Each row is a point on a tangle of strands that fork and nearly touch. The rows are in no order.
(in the rows, 128 means zero)
Two points are linked if the straight distance between their rows is under 99.5. Some points are linked to none.
koni: [127, 116, 107, 155, 133, 187, 146, 139, 119, 146, 164, 126, 137, 120, 152, 140, 173, 131, 165, 162, 85, 124, 126, 126, 92, 136, 78, 112, 129]
Maka: [145, 157, 118, 207, 145, 166, 119, 150, 112, 199, 110, 148, 180, 164, 166, 138, 109, 116, 168, 112, 119, 100, 147, 61, 126, 150, 107, 99, 130]
Navup: [114, 101, 117, 98, 123, 184, 147, 105, 106, 158, 145, 180, 151, 115, 157, 146, 137, 159, 168, 174, 101, 139, 147, 99, 105, 103, 82, 107, 150]
Fiv: [119, 105, 101, 66, 159, 131, 132, 156, 105, 105, 113, 125, 132, 106, 136, 125, 135, 160, 134, 155, 132, 118, 64, 100, 152, 138, 101, 172, 200]
Rofuv: [102, 129, 174, 68, 146, 97, 136, 132, 81, 107, 122, 163, 129, 95, 104, 149, 91, 108, 93, 171, 150, 164, 134, 156, 133, 79, 128, 115, 173]
fone: [141, 136, 131, 205, 156, 158, 120, 165, 88, 160, 119, 137, 171, 149, 137, 115, 114, 86, 195, 150, 77, 98, 173, 87, 150, 151, 96, 111, 130]
vem: [147, 149, 77, 123, 122, 99, 128, 77, 212, 95, 124, 47, 78, 135, 90, 137, 140, 162, 96, 103, 150, 143, 78, 182, 172, 87, 197, 154, 89]
guvo: [110, 126, 126, 188, 122, 202, 133, 100, 134, 194, 134, 187, 133, 159, 190, 186, 188, 147, 187, 126, 77, 147, 165, 113, 85, 130, 86, 67, 108]
Zet: [124, 134, 174, 106, 127, 86, 128, 149, 101, 90, 132, 125, 140, 108, 99, 109, 75, 71, 114, 122, 148, 113, 172, 152, 144, 137, 147, 125, 119]
namod: [137, 152, 133, 109, 144, 68, 136, 101, 172, 74, 151, 72, 73, 118, 62, 131, 103, 95, 54, 127, 154, 147, 135, 202, 137, 73, 176, 131, 105]
zite: [133, 111, 131, 143, 136, 125, 166, 133, 155, 97, 186, 94, 110, 126, 97, 131, 151, 102, 98, 155, 112, 109, 149, 182, 87, 118, 93, 118, 106]
rusil: [121, 129, 127, 102, 157, 72, 136, 118, 130, 122, 131, 126, 144, 117, 91, 171, 97, 105, 78, 123, 178, 169, 116, 157, 131, 84, 172, 106, 140]
tapi: [122, 138, 122, 127, 116, 126, 111, 97, 130, 197, 97, 142, 134, 136, 178, 137, 145, 172, 115, 82, 179, 145, 69, 93, 106, 135, 163, 134, 131]
bigor: [110, 138, 99, 99, 139, 98, 117, 98, 141, 165, 107, 129, 126, 114, 131, 158, 149, 169, 90, 105, 180, 178, 47, 132, 124, 90, 171, 129, 153]
Tepez: [104, 141, 102, 81, 154, 101, 120, 126, 127, 142, 103, 132, 110, 95, 131, 134, 142, 166, 96, 135, 180, 157, 35, 133, 149, 100, 152, 148, 188]
luv: [129, 118, 130, 133, 142, 109, 139, 97, 151, 159, 145, 163, 165, 144, 136, 197, 105, 117, 94, 104, 153, 176, 141, 143, 96, 114, 135, 74, 122]
Venu: [150, 121, 139, 91, 138, 153, 103, 175, 105, 141, 89, 150, 138, 121, 146, 73, 93, 154, 141, 140, 142, 94, 117, 65, 183, 158, 133, 172, 179]
Nok: [131, 119, 134, 85, 146, 111, 113, 169, 146, 47, 122, 92, 68, 105, 105, 90, 126, 131, 95, 138, 140, 112, 98, 162, 171, 149, 134, 186, 176]
metab: [113, 135, 140, 90, 154, 58, 133, 140, 111, 85, 130, 111, 133, 105, 61, 150, 96, 90, 80, 131, 169, 149, 127, 171, 153, 90, 162, 119, 138]
dabav: [122, 133, 128, 207, 144, 140, 138, 121, 170, 146, 180, 118, 107, 153, 126, 170, 144, 87, 137, 117, 92, 139, 165, 180, 77, 137, 104, 90, 62]
kufem: [127, 127, 112, 123, 93, 175, 119, 126, 114, 172, 128, 117, 110, 122, 184, 96, 197, 174, 156, 125, 119, 112, 74, 108, 72, 154, 108, 146, 126]
kir: [126, 128, 189, 82, 120, 139, 122, 113, 142, 108, 134, 163, 74, 96, 134, 93, 112, 118, 87, 164, 156, 148, 157, 183, 108, 87, 136, 135, 171]
fedo: [129, 113, 128, 178, 122, 178, 125, 144, 87, 141, 135, 172, 157, 132, 128, 121, 137, 110, 211, 185, 51, 129, 216, 94, 142, 115, 87, 96, 121]
lozoz: [123, 116, 172, 103, 119, 118, 134, 131, 92, 131, 135, 163, 167, 130, 121, 147, 73, 90, 131, 143, 138, 136, 196, 135, 119, 108, 130, 86, 131]
Zuda: [110, 159, 47, 195, 104, 98, 109, 97, 124, 173, 90, 68, 142, 171, 131, 150, 193, 188, 148, 48, 135, 112, 45, 79, 137, 166, 158, 125, 86]
tivik: [122, 138, 65, 121, 157, 89, 133, 166, 129, 132, 84, 107, 162, 145, 106, 139, 116, 146, 105, 107, 181, 99, 73, 110, 197, 141, 153, 131, 159]
ziza: [126, 113, 112, 101, 135, 174, 139, 114, 102, 173, 130, 171, 168, 117, 162, 138, 127, 152, 156, 154, 121, 134, 125, 85, 106, 117, 107, 124, 154]
Serul: [121, 131, 140, 99, 115, 145, 118, 95, 141, 179, 113, 153, 114, 113, 180, 111, 145, 163, 116, 115, 168, 150, 93, 118, 85, 120, 143, 135, 149]
Lol: [126, 112, 189, 74, 110, 138, 151, 135, 97, 54, 144, 147, 105, 106, 104, 95, 129, 113, 127, 180, 92, 118, 184, 163, 115, 109, 90, 133, 143]
Buti: [137, 148, 112, 229, 160, 158, 113, 161, 110, 187, 126, 131, 167, 158, 152, 130, 131, 99, 182, 117, 102, 100, 141, 84, 131, 154, 104, 118, 121]
maz: [136, 125, 170, 122, 119, 109, 136, 112, 165, 114, 163, 135, 95, 123, 120, 139, 90, 89, 88, 127, 153, 138, 185, 185, 97, 106, 148, 109, 101]
Tad: [108, 119, 137, 83, 151, 77, 152, 166, 79, 63, 126, 106, 145, 108, 69, 145, 114, 97, 105, 144, 136, 114, 120, 148, 158, 133, 118, 140, 149]
tal: [126, 124, 96, 140, 154, 124, 133, 182, 107, 119, 119, 111, 177, 133, 114, 123, 117, 114, 144, 131, 129, 85, 114, 95, 173, 163, 110, 138, 154]
mefop: [124, 107, 143, 116, 110, 166, 133, 89, 154, 164, 151, 172, 124, 134, 168, 151, 148, 138, 120, 124, 136, 148, 141, 147, 70, 113, 119, 90, 125]
Dezo: [113, 127, 82, 93, 163, 91, 134, 179, 109, 98, 88, 119, 150, 123, 104, 131, 112, 144, 114, 134, 165, 98, 77, 113, 203, 145, 132, 143, 190]
Kifep: [126, 109, 132, 133, 139, 140, 136, 168, 107, 102, 156, 114, 146, 112, 118, 110, 129, 96, 153, 158, 87, 106, 158, 134, 131, 145, 97, 136, 126]
gik: [148, 126, 159, 91, 140, 133, 100, 183, 81, 104, 81, 144, 141, 121, 123, 77, 80, 147, 141, 144, 131, 84, 135, 67, 204, 158, 120, 177, 191]
foli: [134, 106, 155, 125, 115, 147, 132, 172, 94, 86, 149, 132, 136, 112, 118, 95, 131, 103, 167, 179, 71, 107, 176, 115, 139, 147, 96, 139, 133]
lusus: [122, 119, 78, 128, 139, 121, 138, 128, 140, 145, 131, 98, 148, 131, 129, 138, 149, 141, 114, 109, 154, 131, 66, 126, 122, 137, 147, 131, 131]
Vik: [116, 136, 178, 74, 142, 74, 120, 176, 93, 29, 103, 111, 94, 96, 89, 103, 102, 104, 103, 127, 134, 113, 128, 152, 189, 145, 140, 173, 168]
Rera: [126, 112, 183, 77, 119, 122, 154, 154, 83, 30, 149, 122, 107, 97, 90, 104, 130, 105, 116, 178, 85, 117, 156, 155, 126, 121, 82, 156, 154]
zup: [113, 171, 81, 227, 126, 127, 116, 93, 109, 201, 103, 130, 165, 187, 161, 174, 164, 159, 144, 46, 123, 135, 74, 65, 98, 173, 121, 105, 87]
pev: [148, 124, 144, 129, 128, 154, 101, 144, 148, 166, 117, 135, 131, 128, 163, 81, 107, 127, 142, 106, 152, 107, 132, 112, 134, 163, 152, 151, 131]
Des: [145, 150, 92, 157, 137, 117, 122, 138, 126, 176, 95, 130, 176, 157, 150, 140, 97, 147, 121, 87, 179, 99, 89, 67, 153, 144, 147, 118, 148]
feru: [124, 119, 92, 119, 126, 140, 143, 117, 149, 140, 144, 97, 116, 120, 143, 128, 176, 150, 117, 120, 141, 135, 62, 137, 88, 130, 115, 139, 129]
dunu: [124, 135, 71, 108, 140, 94, 125, 112, 194, 81, 118, 53, 79, 132, 86, 121, 158, 157, 100, 118, 154, 140, 65, 178, 186, 102, 191, 158, 120]
Gened: [129, 115, 155, 136, 92, 154, 125, 140, 80, 97, 129, 170, 148, 121, 108, 101, 122, 110, 197, 194, 55, 125, 235, 101, 147, 118, 97, 100, 106]
nozap: [113, 93, 119, 117, 104, 202, 144, 112, 119, 147, 155, 190, 135, 118, 148, 158, 159, 148, 178, 187, 79, 142, 188, 114, 102, 101, 77, 74, 129]
sab: [117, 137, 32, 156, 112, 105, 123, 96, 149, 146, 105, 53, 128, 165, 114, 150, 194, 180, 137, 73, 135, 130, 32, 111, 147, 144, 166, 135, 84]
tulem: [132, 118, 174, 134, 111, 142, 137, 139, 127, 107, 167, 144, 123, 127, 120, 121, 105, 82, 147, 151, 102, 117, 218, 168, 102, 128, 115, 95, 99]
bagu: [137, 121, 119, 180, 129, 196, 117, 142, 119, 172, 135, 176, 150, 132, 163, 112, 148, 124, 210, 163, 69, 130, 196, 90, 119, 133, 94, 95, 123]
gemu: [125, 100, 115, 80, 149, 126, 148, 164, 97, 89, 133, 118, 144, 98, 112, 126, 133, 129, 131, 163, 108, 119, 101, 116, 154, 144, 92, 164, 175]
Tate: [122, 118, 137, 182, 137, 160, 149, 125, 160, 141, 175, 129, 115, 139, 132, 167, 145, 98, 130, 140, 99, 130, 176, 174, 76, 122, 96, 77, 89]
bak: [131, 128, 149, 104, 140, 104, 111, 156, 120, 116, 117, 127, 133, 116, 119, 106, 83, 106, 120, 123, 160, 112, 137, 130, 157, 142, 157, 146, 148]
bas: [121, 154, 79, 184, 127, 144, 105, 139, 113, 193, 109, 97, 143, 157, 163, 123, 180, 167, 159, 85, 132, 98, 65, 73, 116, 173, 129, 138, 112]
bobug: [134, 113, 139, 114, 133, 138, 161, 155, 129, 69, 176, 96, 107, 120, 97, 115, 154, 104, 112, 176, 80, 108, 147, 168, 102, 121, 68, 128, 127]
Diz: [120, 170, 107, 237, 107, 111, 114, 64, 179, 175, 131, 112, 104, 176, 154, 181, 166, 133, 131, 35, 86, 181, 107, 134, 86, 158, 130, 119, 20]
lipom: [141, 122, 133, 138, 137, 121, 170, 106, 177, 101, 181, 94, 90, 137, 99, 139, 155, 113, 77, 144, 124, 118, 133, 190, 76, 94, 101, 109, 97]
sukod: [148, 134, 113, 155, 141, 112, 165, 85, 200, 95, 179, 74, 82, 147, 90, 142, 147, 123, 66, 125, 138, 138, 113, 191, 89, 80, 130, 121, 73]
Nulot: [115, 130, 137, 83, 153, 88, 137, 122, 115, 138, 131, 151, 142, 105, 105, 168, 98, 114, 81, 148, 164, 165, 111, 155, 123, 80, 141, 106, 167]
mib: [136, 108, 177, 93, 106, 132, 131, 160, 66, 57, 121, 152, 142, 108, 109, 80, 110, 121, 172, 174, 71, 119, 190, 97, 162, 140, 100, 152, 141]
litin: [132, 154, 62, 135, 125, 79, 92, 113, 179, 151, 51, 85, 126, 170, 116, 121, 123, 181, 122, 72, 189, 116, 71, 116, 213, 127, 216, 130, 117]
ririr: [118, 138, 115, 106, 142, 85, 118, 95, 144, 169, 112, 150, 142, 132, 143, 173, 115, 144, 85, 97, 185, 187, 73, 131, 121, 88, 177, 111, 150]
limev: [124, 136, 122, 230, 137, 137, 136, 101, 199, 158, 169, 117, 93, 160, 141, 171, 161, 106, 127, 96, 92, 152, 154, 178, 70, 141, 99, 101, 40]
fila: [144, 133, 134, 144, 127, 108, 134, 88, 199, 142, 151, 123, 102, 136, 135, 152, 115, 118, 82, 95, 152, 164, 129, 176, 89, 111, 163, 109, 82]
Sis: [136, 136, 134, 172, 139, 141, 123, 191, 69, 127, 121, 125, 170, 131, 111, 106, 104, 81, 184, 156, 76, 85, 173, 86, 171, 153, 91, 129, 126]
nevu: [146, 142, 99, 177, 147, 143, 122, 155, 115, 182, 101, 135, 189, 164, 155, 132, 95, 130, 143, 108, 151, 83, 114, 63, 148, 150, 126, 113, 146]
rak: [132, 118, 185, 135, 92, 153, 127, 143, 108, 104, 144, 162, 131, 128, 120, 106, 108, 92, 177, 168, 88, 120, 242, 143, 126, 125, 113, 99, 105]
Gusa: [109, 100, 131, 77, 143, 120, 152, 157, 83, 92, 135, 129, 156, 101, 99, 137, 118, 108, 120, 165, 120, 128, 121, 128, 141, 121, 96, 136, 163]
beve: [127, 111, 143, 148, 116, 169, 140, 101, 166, 151, 168, 155, 116, 138, 147, 163, 146, 119, 124, 139, 117, 137, 170, 171, 71, 117, 106, 77, 111]
bek: [135, 124, 180, 126, 113, 120, 142, 117, 148, 105, 165, 137, 101, 131, 119, 132, 92, 73, 107, 140, 126, 120, 218, 192, 89, 113, 133, 95, 92]
vige: [138, 139, 65, 173, 121, 112, 146, 76, 206, 116, 149, 44, 101, 149, 98, 151, 178, 143, 111, 86, 114, 143, 67, 160, 123, 112, 154, 139, 59]
vigek: [125, 161, 96, 220, 143, 148, 117, 113, 117, 216, 104, 149, 163, 180, 181, 171, 157, 143, 164, 66, 109, 131, 102, 67, 89, 164, 108, 106, 95]
Puze: [137, 100, 148, 81, 115, 148, 124, 154, 67, 76, 119, 154, 147, 109, 112, 91, 112, 140, 169, 194, 71, 128, 161, 75, 172, 134, 83, 166, 166]
Miteb: [138, 140, 161, 112, 138, 84, 145, 103, 168, 83, 156, 110, 71, 110, 85, 129, 89, 95, 58, 136, 161, 141, 166, 195, 115, 79, 158, 118, 99]
vak: [140, 110, 149, 124, 109, 167, 120, 128, 100, 154, 119, 193, 176, 128, 144, 108, 89, 130, 170, 165, 109, 122, 204, 79, 137, 114, 120, 102, 145]
rup: [118, 115, 183, 81, 112, 120, 134, 125, 74, 111, 120, 169, 156, 106, 115, 128, 78, 103, 138, 161, 134, 142, 195, 130, 129, 98, 117, 105, 144]
rubu: [124, 139, 53, 164, 113, 110, 127, 94, 177, 136, 135, 49, 123, 148, 109, 157, 190, 164, 126, 83, 127, 137, 52, 135, 133, 137, 153, 129, 72]
ledup: [124, 125, 130, 134, 101, 149, 141, 78, 174, 163, 149, 136, 94, 132, 157, 136, 168, 153, 98, 109, 145, 144, 104, 160, 56, 112, 122, 111, 108]
vema: [136, 126, 151, 122, 129, 108, 127, 92, 176, 135, 146, 131, 96, 120, 138, 130, 102, 112, 84, 109, 165, 160, 138, 173, 99, 107, 166, 118, 114]
potu: [148, 134, 79, 169, 127, 117, 149, 78, 207, 112, 170, 57, 85, 150, 94, 151, 157, 128, 88, 101, 124, 145, 97, 177, 108, 97, 147, 127, 59]
niti: [113, 121, 93, 66, 157, 118, 134, 147, 113, 123, 110, 121, 123, 97, 135, 127, 149, 164, 107, 142, 157, 136, 49, 121, 148, 119, 122, 167, 193]
Vage: [137, 112, 118, 111, 134, 157, 115, 163, 136, 118, 138, 109, 127, 117, 143, 92, 145, 136, 139, 132, 125, 107, 103, 122, 138, 160, 118, 168, 153]
dena: [120, 117, 104, 98, 149, 143, 136, 130, 100, 167, 115, 147, 161, 120, 149, 140, 117, 149, 134, 140, 155, 122, 90, 87, 130, 121, 120, 135, 169]
kul: [128, 141, 160, 112, 130, 80, 129, 159, 105, 70, 131, 96, 116, 113, 84, 106, 80, 69, 116, 117, 139, 95, 169, 157, 161, 153, 149, 145, 103]
duzan: [128, 123, 135, 110, 144, 102, 124, 94, 141, 167, 119, 171, 154, 141, 147, 188, 101, 130, 91, 100, 177, 178, 113, 125, 101, 101, 153, 89, 144]
gugod: [132, 127, 169, 93, 125, 120, 111, 114, 166, 117, 134, 141, 84, 103, 129, 98, 104, 112, 85, 132, 167, 148, 135, 178, 113, 100, 163, 142, 153]
sogi: [152, 152, 89, 131, 135, 94, 130, 66, 219, 98, 123, 51, 78, 135, 87, 156, 113, 143, 102, 92, 142, 149, 102, 181, 186, 71, 226, 154, 64]
novo: [131, 132, 186, 86, 126, 117, 117, 175, 56, 80, 81, 154, 152, 114, 105, 82, 62, 123, 140, 149, 118, 102, 161, 72, 198, 144, 124, 168, 169]
Ruke: [125, 128, 147, 85, 131, 141, 106, 112, 141, 158, 108, 139, 97, 93, 165, 91, 130, 154, 96, 126, 170, 151, 80, 142, 117, 107, 147, 162, 175]
fabo: [112, 169, 56, 215, 107, 106, 118, 97, 105, 188, 90, 98, 160, 181, 138, 172, 183, 181, 139, 35, 133, 116, 49, 64, 118, 166, 148, 120, 85]
zovi: [129, 122, 113, 104, 129, 128, 139, 105, 161, 123, 145, 103, 97, 109, 128, 118, 160, 152, 84, 130, 153, 143, 68, 164, 92, 97, 129, 143, 145]
tif: [134, 130, 108, 156, 152, 133, 132, 193, 78, 115, 117, 118, 183, 140, 104, 119, 102, 98, 167, 152, 103, 77, 143, 84, 177, 165, 90, 134, 142]
pogi: [126, 157, 105, 237, 128, 126, 131, 76, 193, 166, 153, 112, 98, 166, 152, 182, 170, 123, 127, 67, 86, 169, 111, 161, 75, 149, 106, 104, 27]
kebuz: [146, 107, 140, 96, 123, 167, 113, 151, 116, 130, 128, 149, 138, 104, 156, 79, 129, 141, 152, 153, 104, 116, 137, 99, 131, 145, 116, 163, 162]
Kefe: [131, 113, 151, 88, 129, 118, 158, 149, 121, 45, 157, 98, 89, 110, 87, 109, 139, 103, 93, 165, 106, 112, 128, 177, 113, 124, 93, 149, 147]
nete: [130, 105, 192, 67, 96, 162, 145, 113, 116, 82, 142, 169, 90, 106, 113, 102, 123, 118, 121, 190, 110, 125, 195, 170, 105, 87, 100, 115, 146]
Muda: [117, 134, 128, 214, 141, 176, 121, 117, 135, 198, 135, 160, 142, 161, 178, 169, 167, 120, 178, 101, 83, 143, 141, 114, 81, 154, 102, 82, 92]
domov: [131, 110, 190, 77, 99, 158, 133, 106, 147, 112, 143, 169, 88, 107, 140, 116, 119, 111, 100, 161, 140, 141, 194, 174, 92, 87, 124, 100, 156]
ker: [137, 128, 117, 124, 102, 130, 146, 69, 192, 133, 145, 112, 75, 133, 135, 118, 171, 159, 70, 114, 150, 148, 71, 167, 66, 83, 133, 132, 116]
duzim: [119, 140, 116, 162, 84, 153, 103, 111, 117, 188, 129, 105, 106, 138, 178, 108, 200, 175, 158, 88, 122, 116, 78, 99, 67, 173, 127, 153, 97]
Zuzag: [127, 123, 120, 103, 143, 144, 132, 140, 90, 159, 105, 154, 183, 127, 132, 133, 89, 132, 131, 142, 149, 103, 117, 73, 153, 123, 115, 135, 176]
zar: [143, 122, 144, 123, 117, 154, 122, 144, 76, 147, 104, 177, 191, 138, 133, 105, 67, 119, 169, 161, 116, 107, 187, 56, 155, 117, 114, 112, 152]
fefav: [129, 106, 99, 120, 119, 194, 128, 135, 100, 135, 141, 173, 140, 115, 148, 108, 159, 153, 207, 200, 55, 135, 176, 74, 130, 114, 77, 123, 144]
zef: [127, 151, 101, 138, 106, 110, 104, 104, 136, 192, 80, 120, 134, 154, 158, 132, 139, 176, 117, 59, 180, 127, 60, 84, 128, 147, 176, 138, 128]
zefu: [103, 127, 199, 53, 129, 96, 141, 134, 57, 91, 114, 165, 139, 98, 98, 137, 81, 101, 112, 179, 134, 156, 165, 152, 133, 80, 110, 116, 160]
Fudeb: [150, 118, 138, 87, 128, 172, 106, 159, 96, 138, 114, 157, 147, 112, 153, 72, 114, 164, 165, 155, 109, 111, 136, 58, 158, 147, 114, 166, 165]
botam: [134, 116, 119, 95, 146, 125, 117, 169, 143, 80, 119, 97, 99, 111, 126, 88, 145, 139, 115, 131, 137, 107, 88, 145, 167, 164, 130, 179, 168]
Nak: [121, 129, 100, 152, 110, 188, 139, 120, 121, 173, 145, 125, 132, 127, 182, 129, 200, 154, 167, 145, 93, 125, 100, 112, 71, 142, 91, 133, 120]
rokab: [128, 109, 149, 124, 126, 131, 135, 118, 122, 153, 144, 174, 165, 139, 135, 176, 93, 97, 116, 128, 134, 146, 184, 144, 95, 118, 124, 71, 125]
puzos: [115, 146, 188, 84, 144, 82, 120, 146, 110, 42, 115, 113, 73, 91, 87, 98, 103, 100, 91, 139, 149, 133, 129, 176, 165, 122, 145, 170, 164]
fus: [122, 142, 122, 182, 73, 136, 110, 74, 157, 190, 130, 114, 88, 146, 174, 124, 188, 162, 133, 71, 114, 133, 89, 128, 56, 166, 132, 138, 73]
Resa: [126, 134, 120, 203, 141, 145, 129, 118, 146, 188, 136, 156, 169, 162, 170, 165, 131, 112, 145, 89, 122, 139, 144, 108, 93, 154, 124, 88, 97]
puvi: [153, 125, 146, 153, 126, 167, 110, 143, 141, 167, 135, 154, 149, 131, 170, 92, 115, 114, 162, 126, 120, 106, 167, 108, 121, 159, 128, 124, 112]
Zega: [129, 131, 162, 114, 129, 95, 126, 186, 108, 58, 134, 92, 111, 118, 93, 95, 104, 88, 126, 135, 117, 84, 164, 152, 166, 173, 131, 168, 119]
raduk: [128, 139, 215, 78, 111, 104, 137, 153, 73, 33, 112, 134, 103, 94, 102, 82, 95, 95, 132, 148, 113, 120, 172, 148, 155, 134, 133, 164, 141]
dusor: [128, 97, 131, 91, 104, 178, 130, 126, 101, 104, 138, 180, 139, 99, 132, 96, 135, 149, 187, 205, 71, 137, 195, 90, 134, 108, 76, 132, 145]
pir: [131, 134, 136, 111, 146, 109, 106, 142, 137, 148, 107, 143, 133, 120, 139, 111, 88, 123, 102, 108, 187, 129, 112, 123, 153, 131, 169, 143, 158]
Gor: [133, 151, 72, 141, 145, 102, 118, 158, 135, 161, 77, 113, 164, 156, 127, 129, 114, 150, 114, 93, 190, 93, 76, 77, 183, 145, 155, 125, 161]
bag: [123, 167, 94, 232, 80, 101, 98, 46, 168, 172, 116, 100, 87, 172, 148, 170, 172, 157, 131, 22, 88, 162, 87, 115, 94, 178, 139, 137, 15]
bizo: [146, 110, 159, 146, 123, 171, 111, 130, 126, 162, 136, 169, 153, 136, 164, 108, 101, 110, 171, 142, 113, 124, 201, 102, 122, 139, 127, 103, 124]
rulo: [128, 100, 134, 65, 112, 158, 129, 131, 78, 81, 121, 180, 145, 97, 116, 96, 115, 161, 178, 209, 69, 142, 183, 79, 156, 108, 77, 149, 159]
Suri: [119, 120, 112, 97, 147, 79, 134, 182, 95, 74, 101, 111, 147, 120, 85, 128, 108, 110, 115, 139, 145, 98, 108, 124, 189, 150, 127, 150, 168]
sas: [122, 158, 111, 213, 68, 117, 103, 61, 163, 185, 129, 90, 79, 159, 158, 134, 182, 160, 133, 52, 108, 139, 88, 126, 66, 167, 139, 148, 39]
Temeb: [124, 130, 69, 127, 142, 94, 133, 126, 167, 125, 130, 77, 129, 137, 104, 140, 145, 139, 113, 99, 162, 131, 75, 140, 161, 133, 175, 132, 114]
Kivo: [122, 132, 61, 117, 131, 94, 121, 124, 177, 113, 104, 70, 109, 131, 103, 127, 160, 169, 111, 96, 171, 126, 55, 146, 178, 132, 182, 150, 128]
pato: [119, 152, 147, 82, 143, 53, 140, 133, 127, 51, 144, 91, 84, 97, 52, 130, 101, 87, 65, 134, 156, 135, 128, 194, 155, 87, 169, 132, 128]
vadif: [117, 106, 122, 150, 115, 195, 134, 112, 127, 168, 147, 190, 142, 138, 170, 181, 160, 140, 180, 156, 86, 141, 184, 118, 97, 117, 87, 66, 119]
Rined: [137, 122, 137, 103, 129, 135, 140, 149, 62, 133, 100, 170, 187, 127, 119, 120, 66, 121, 146, 158, 129, 103, 158, 62, 160, 105, 106, 124, 166]
Kovo: [130, 126, 166, 87, 135, 90, 123, 186, 99, 24, 117, 94, 110, 112, 97, 105, 109, 111, 125, 130, 118, 90, 139, 135, 183, 177, 126, 180, 159]
vepe: [125, 136, 193, 79, 128, 106, 125, 140, 114, 49, 131, 127, 83, 96, 98, 86, 98, 94, 94, 151, 132, 122, 160, 166, 137, 116, 133, 148, 148]
suna: [129, 126, 200, 85, 111, 115, 123, 166, 54, 40, 103, 132, 138, 104, 100, 86, 99, 116, 152, 147, 100, 110, 173, 110, 170, 144, 121, 169, 146]
kadu: [133, 162, 80, 147, 119, 85, 98, 104, 155, 179, 64, 106, 134, 169, 132, 135, 123, 178, 108, 55, 193, 121, 65, 96, 181, 137, 206, 123, 119]
Tedus: [123, 137, 137, 100, 139, 117, 92, 117, 155, 159, 101, 138, 101, 111, 158, 97, 111, 143, 98, 110, 186, 154, 85, 139, 139, 117, 181, 148, 166]
gudo: [133, 126, 116, 175, 140, 124, 126, 121, 156, 170, 141, 135, 150, 152, 141, 151, 109, 114, 125, 82, 142, 138, 129, 125, 110, 158, 146, 115, 93]
veta: [143, 127, 125, 166, 123, 117, 122, 86, 187, 166, 144, 131, 127, 150, 156, 165, 127, 126, 113, 70, 141, 162, 121, 148, 95, 139, 154, 106, 78]
sutuv: [123, 108, 122, 152, 138, 150, 137, 157, 125, 130, 169, 105, 136, 126, 127, 127, 150, 99, 157, 157, 91, 122, 140, 149, 105, 147, 96, 124, 115]

Follow the links from the first point to the second, and from the first to the third. Name the last point that the two ways share.
rak, Resa, lozoz: maz
dusor, Nak, kul: mib
Gened, rusil, nozap: maz
Diz, novo, dusor: mib
fefav, vepe, gik: suna
bag, kebuz, Kovo: suna
Lol, Navup, Miteb: vema
Resa, lipom, bagu: vema

A fork is a point with three links. Follow the links from the first point to the second and name the forks in between, in order.
novo, Diz: suna mib
nozap, metab: vema maz
bobug, fila: vema
Gened, zefu: maz
metab, sukod: maz vema
Fudeb, Vik: suna
Puze, Tate: mib
fefav, Zet: mib suna
